Points on a hilly landscape, in no order, each with its height.
A ball rolls from a point to whichever of its 2 nearest points has the largest drop for the distance, and stops where none of them is lower. Distance is the straight distance between rows; heights are no part of it.
dov: [  0  19   1 -11 -11   5  10  23  -2  23 -21   7  21 -22  13   6  16  -2
 -18 -28  12  23  15]  (h 28.8)
Kapit: [-24 -14  30  -4   3 -12   1  -6   8  -3  11  -3 -13   4   3   1   3  -8
  -7  21  -4   1  20]  (h 4.7)
Pase: [-28  -6  -6  14  40 -14 -30 -34  -6 -19  17   2   3   8 -11  -1  10   5
 -37   5   7 -10  11]  (h 28.6)
lov: [ -8   8  -9   6   9   1 -16 -11  13  -7 -32  22  -4   5   3 -15  13  11
 -14 -19   4  -7   1]  (h 26.6)
Pugi: [-12  25 -19   7  26  10  -5 -18  12 -16   4  25  -4   3  -7 -13   7  13
 -24  20  -7  13   6]  (h 11.8)
sepab: [  5 -20 -10 -10 -13  25  13  25 -11  29  -4  -9   1 -18  -1  -9  14  -5
   3 -28  10  17   9]  (h 55.9)
kunum: [  9  -9  11   8 -22  -5   5   0  20 -14  -2  -1  14  35  14  27   3 -11
  13   0  -5  -6  -5]  (h 21.6)
fodig: [-23  -7  23 -12 -19  -1   9  24 -20  35  10 -13 -16 -36 -12 -10 -14 -24
   6 -13  -4  20  -6]  (h 68.8)
Dazu: [ 12   2  13   3   0   1   1   9   6 -13   7 -31 -18   4 -14  12 -21 -14
  26  18 -26 -22  -9]  (h 34.8)
madek: [ -8  -6 -47  15  -6 -10   1 -29 -35 -39  21  26  13  27  12 -16   3  -1
  -4  30   1  -6 -11]  (h 67.7)
pevom: [ 22 -18   9   5  -8   2   4  15  10  18  -3   8   1  23  30  11   6  -4
  21  -3   1 -29  -4]  (h 51.5)
damu: [ 27 -23  11 -19   3  19   2  18 -26  36   7 -30  13 -26  13   3 -14   6
  30  -7   1 -22 -11]  (h 24.4)
Vot: [  2  20  -7  -7 -11 -23  24 -14  16  -7 -15  19   4  21   2  15   8   2
  -9  -8  -1   5  24]  (h 34.0)
pemed: [-14  28 -32  12  14  -9 -22 -44   1 -33  28  18  21  10 -12 -26  26  20
 -22   3   8  -1  -7]  (h 27.6)
ket: [ -6  -2  23 -18 -17  -1  21  19  -4  33   6 -27   8 -14   0   8   4 -22
  28 -19   3   8  -7]  (h 41.0)
filum: [-23 -15  -1  14  10 -22 -22 -13 -19 -23  -4   6 -13  13   2 -10  -5   7
 -12   8   3   0   8]  (h 54.2)
kemeg: [ -2  27 -13   0  15   6  -6  -2  28  -2 -22  34   2  -8  -8  -2  15  17
 -20   6  -4   3  13]  (h 19.7)
fadis: [ -8  -5  -7  -7 -11  28  11  16   5   8   8   8   4 -19  -2   1  19   5
  -8 -11  15  24   3]  (h 52.1)
Vesa: [ -2  -8 -31  21  -7   0  -1 -26 -13 -20  24  18   0  33  -4   7  -1  -2
   7  32  -8  -2  -8]  (h 72.6)
lekop: [-21   9  -5  24  23   7 -29   4  16  11  -8  19 -10 -29 -13 -10   3  -4
 -36   2  -4   2  16]  (h 58.3)
guvi: [-21  -5  -4   5  -2 -12 -23  -6   0 -38  -3   8   6  14   4 -17   9  19
 -16  -6   8   9 -13]  (h 50.1)
sud: [ 10  13  20 -14   6 -13   6   9  13  -7  -5 -22   4   7 -11  26 -12 -19
  22  -2 -19 -16 -14]  (h 28.9)
tar: [ 18 -19   8  11 -12  16  -8   9   6  16   9  -7 -15   0  20   5  -5   1
  19  11  -6 -27 -16]  (h 46.5)
kan: [15 15  7 -6 23 12  7  2 17 -8 -9  3 -9 11  1 10 -3  5  7  1  4  9  3]  (h 38.8)
zos: [ 15   4  12 -12  17  -6   3  10  -4   4 -28 -13   5  -1  14   9  -9  -4
  15 -30  -5 -10  -5]  (h 30.0)
Liri: [  5  10 -29  12 -19  -9  -4 -21   6 -43  -9  31  11  25   5 -16  12  17
  -3  -6   5   7 -19]  (h 43.7)
kime: [ -5  30 -47   7 -15 -10 -11 -29 -10 -33  14  29  32  18 -13 -38  21  20
 -19  11   3   2 -22]  (h 33.5)
suge: [ 18  -5  21  -7 -12   8   4  19   1  18  15 -23 -15   1  -5  14  -9 -13
  27  10 -13 -31  -7]  (h 40.6)
Fenu: [-30  -4   9   2 -10   9 -16  15   0  28  13  11   7 -36 -11  -5  10 -11
 -35   4   0  21  18]  (h 78.8)
nebe: [ 32  12   5   3 -22  -4  19  -8  20 -12  -7   4  14  23  12  22  -2   8
  12  -9   9  11  -6]  (h 26.2)
tez: [  3  -4   8 -26  -5  24  18  21 -16  28   0 -32  10 -30 -15   9  -7 -15
  10 -24  11  25 -13]  (h 36.6)
vozo: [ -7   4 -10   6 -26 -12 -24 -18   1 -51  -4  29  30   7   2 -22  21  15
 -10 -17  10   3 -24]  (h 46.8)
nem: [  3  -9  21   2   3  -6 -15  12  -2  39 -17 -20 -41 -35   4 -12 -26   3
  -7 -16 -10   3 -11]  (h 59.6)
zaren: [-20 -17   2 -14 -25  14   7  16 -14  32  14 -14   8 -22 -23 -11  -4 -24
  -6  -1   3  28   9]  (h 72.4)
dafil: [ 30 -11  18  -7   2   1 -13   4 -16  43   0 -43   6   5  10   7 -18   4
  30  -1  -6 -34 -19]  (h 15.3)
zuzo: [ -8   5 -13  36  23  12 -24 -14   1 -12  -2  10 -17 -10  -6  -8   3  21
 -15  20  -9   3  -1]  (h 20.9)
pap: [ 11 -12   1 -20   6  28  11  14 -18  38   2 -25  24 -24  13  -5 -17   5
  22 -23  13   8 -13]  (h 31.0)
vos: [ 27   4   9 -16  21   9  20  19 -12  12  -8 -12  21 -10  10  17 -17   8
  22 -19   8 -13  10]  (h 34.5)
datup: [  0  -1 -43  19   7 -19 -11 -22 -34 -37   7  14  -8   7   6 -16  -7  13
  -7  25   0   3  -3]  (h 63.3)
tak: [18 19  5 -7 -7 16 14 13 19 -1  5 22  6  9  5 13 22 12 -2  6  8  8  8]  (h 34.1)
Nezu: [-22 -10 -11  -8  -2  16  10  20 -10  19  14  -5  -6 -36  -8  -4   3 -29
 -20   7  -1  27  20]  (h 75.6)
nol: [ -9 -12  10  26   8   5 -31  -8   7   1   8   3 -28 -24  -4 -19  -4  24
 -16  18   0  -5  -7]  (h 28.2)
zul: [-23   6   7   0  22  -2   4 -10   1   7   8   7  -7  -7  -4   2  12  -2
 -18  26  11   7  27]  (h 15.4)
modu: [-21  -9  19   2  -8 -16 -13   7 -10  35   3 -12 -20 -39 -11 -13 -19  -6
 -19  -9   1   7  -4]  (h 64.6)
Kup: [  6   1 -20 -19  -7  25  22  21 -13   9  25 -21   1 -17 -20   2  10 -17
  16  12 -10  -7  17]  (h 36.4)
viki: [-25  20 -12   6  23  -8 -25 -36   6 -17  11  23  18   7 -19 -16  22  17
 -38   0   9  -6  13]  (h 21.3)
gedig: [ -2  16  -2 -25 -14   0  38  10   1  -3   1  -9  11 -12  -7   9  18 -17
  10  -5  11  19  25]  (h 19.1)
gokop: [  9 -19  17 -11  14  -7  -6   9  -8  33 -27 -27   0   0  13  10 -22   9
  26 -17   0 -22 -13]  (h 23.9)
gebop: [  4 -17  19  12  16 -10 -17 -17   3   5  33  -6 -30 -23  -7  -9 -20   6
 -18  25  -5  -3   4]  (h 36.0)
Fomi: [ -9   3  12  10   5   2 -27  -4   4  -2 -11   3 -17   8   6  -8  -4   9
   4 -13   7  -4 -10]  (h 32.2)
Tid: [ -2  18  -2   2 -17 -43  14 -29  20 -23  -4  12  10  27 -14   1  10  11
 -15  -5   7  25  11]  (h 38.2)
bas: [-10 -11 -31  18   9 -16  -9 -19 -19 -31 -11  28 -25  20   3 -15   0   5
  -2  19   4 -13   7]  (h 59.0)
Gemup: [ -8  -3   1  11  29   8  -6 -14  -4  16  26   2 -25 -10  -6   2  -9  -1
 -18  39   3  -8  21]  (h 26.3)
lipu: [ 30  17   7   3 -22   1  13 -16  29  -8 -11  23   8  15  16  10  15  19
  -8   0  25   6   8]  (h 29.8)
Vano: [-14  10   3 -12 -11  -6  20  13  -5  15 -13   5  11 -17  -7   7  17 -25
 -19  -9   5  29  21]  (h 24.2)
fef: [ 35   4   7   2   7  -6  24  -7   5  -5  -6  -1  37  25  29  30 -17  13
  29 -18   9 -16  -2]  (h 40.7)
vad: [ 42  21  -7  -9  27  10  21 -10  20  -8 -23  13  17  11   6  11 -10  12
  -3  -4  10  -3   5]  (h 41.8)
Kuvip: [ -3   7  17  -9  -1   6 -10  10  17  23 -21   8  26 -15   7  13  14  12
 -23 -34  19   8  -4]  (h 32.9)
Mebo: [  8 -12 -29  14 -14 -14   5   1  -9 -35  -6 -10   2  30   9  14 -11  -8
  17  -4 -11  -9 -26]  (h 21.1)
Setom: [ 36  12   3  -8  21   4  24   2   2  -7 -10  -2  18  14   9  27  -7   3
  17  -8  -9 -23   6]  (h 38.0)
Fopiv: [  0  19  20 -21  -3  -5  18  11  12  -1  -5 -12   8   4  -5  19   5 -19
  18   1  -6   8  13]  (h 23.8)
Zire: [ 14   9 -42   5 -12 -15   7 -29  -1 -22  -2  41  13  32 -12 -28   9  16
 -16  11  -8   2 -13]  (h 39.2)
kom: [ -3 -18  13  -2 -11  -9 -15  -6  -7   6 -10 -30 -11  16   7  14 -21 -10
  30 -12 -15  -9 -25]  (h 17.0)
zela: [ -7  11 -30  14  11  -1   8 -44  -6 -18  23  16  16  43  -3  -5  -1  18
 -14  29   2   4   0]  (h 77.0)
pedus: [  9  -6   9   0  -7 -16  12  18   3   8   1  20 -10  19  15  -1  10 -12
   8   7  -4 -20  18]  (h 56.0)
Rer: [  8  -8   8   0  -4  46   5  22   6   7  24  -1 -12 -21  -2 -14   6   0
   4  12  12  12   5]  (h 47.6)
ses: [-12  16   6 -21   1   2  22  18  -2   4  21 -17   1  -4 -13   6   1 -22
  10  22 -17  -7  13]  (h 29.9)
Tagu: [ -8 -11  36 -19 -20   0   6  19   2  18  14 -28  -7  -5   1  -1  -9 -15
  20  -2 -11  -7  -2]  (h 45.4)
let: [ -6  -4   7 -11   6  12   7  18   1  15  -8  -9  -8 -23  -9  -3  -9 -15
  -4   0 -10   7   9]  (h 49.0)
buno: [  2  -9  19   3   8  -4  -8  11  -6  11 -18 -24 -25 -15  -6  -3 -25  -9
   9 -10 -10  -2  -7]  (h 54.5)
Zef: [  9 -12  -3   0 -12 -12   1   5  -6 -16 -14 -14   2  25   1  20 -16 -19
  28 -23 -13 -20 -16]  (h 24.0)
Dures: [  0 -20   5   3  -8  -2 -14   4   0 -13 -21 -15 -16  16  11  -3 -11   3
  16  -3   1   0 -31]  (h 24.7)
bifaf: [ 11 -11  -8  16   6  -5  -6   2  -1 -26  -9   8 -14  21   2   3  -5   1
  12   8 -14 -11 -11]  (h 28.5)
Buvo: [-14  16   1 -11  -4 -27  11   4  14  -3 -27  14   5  -6   2   5  14 -12
 -17 -21   4  12  19]  (h 29.3)
vuset: [-11 -32  -3  35   1 -12 -33 -14  -7 -12  -2  -4 -21  -7   6 -20  -2  23
  -3  14  -5  -6 -24]  (h 34.9)
gifet: [-16  11   6   5  13  21 -14  14  14   4 -11  -6  -3 -24  -9  -1   0   3
 -21  -3   2   7  -2]  (h 53.8)
fusi: [ -1 -15  -8 -17  -8  35   9  24 -16  13  23 -11 -22 -25 -12 -19   2 -11
  13   0  -1   9  16]  (h 42.4)
Dulu: [-10 -11  23   0 -11 -18   4  -4   6 -10  15 -12  -5  23   5  16  -2 -14
  18   6  -5  -8  -1]  (h 15.0)

Call two points neighbours if one is among the 2 nearest of the other. Go from one point of each pair to the other, from neighbour to neighbour, staying as low as possible. Name the highest point that can't be avoided.
Kapit and dafil | fef
Vano and let | gifet
Mebo and kom | Zef
dafil and gedig | Tagu
Kapit and Pugi | gebop
Mebo and Pugi | Fomi
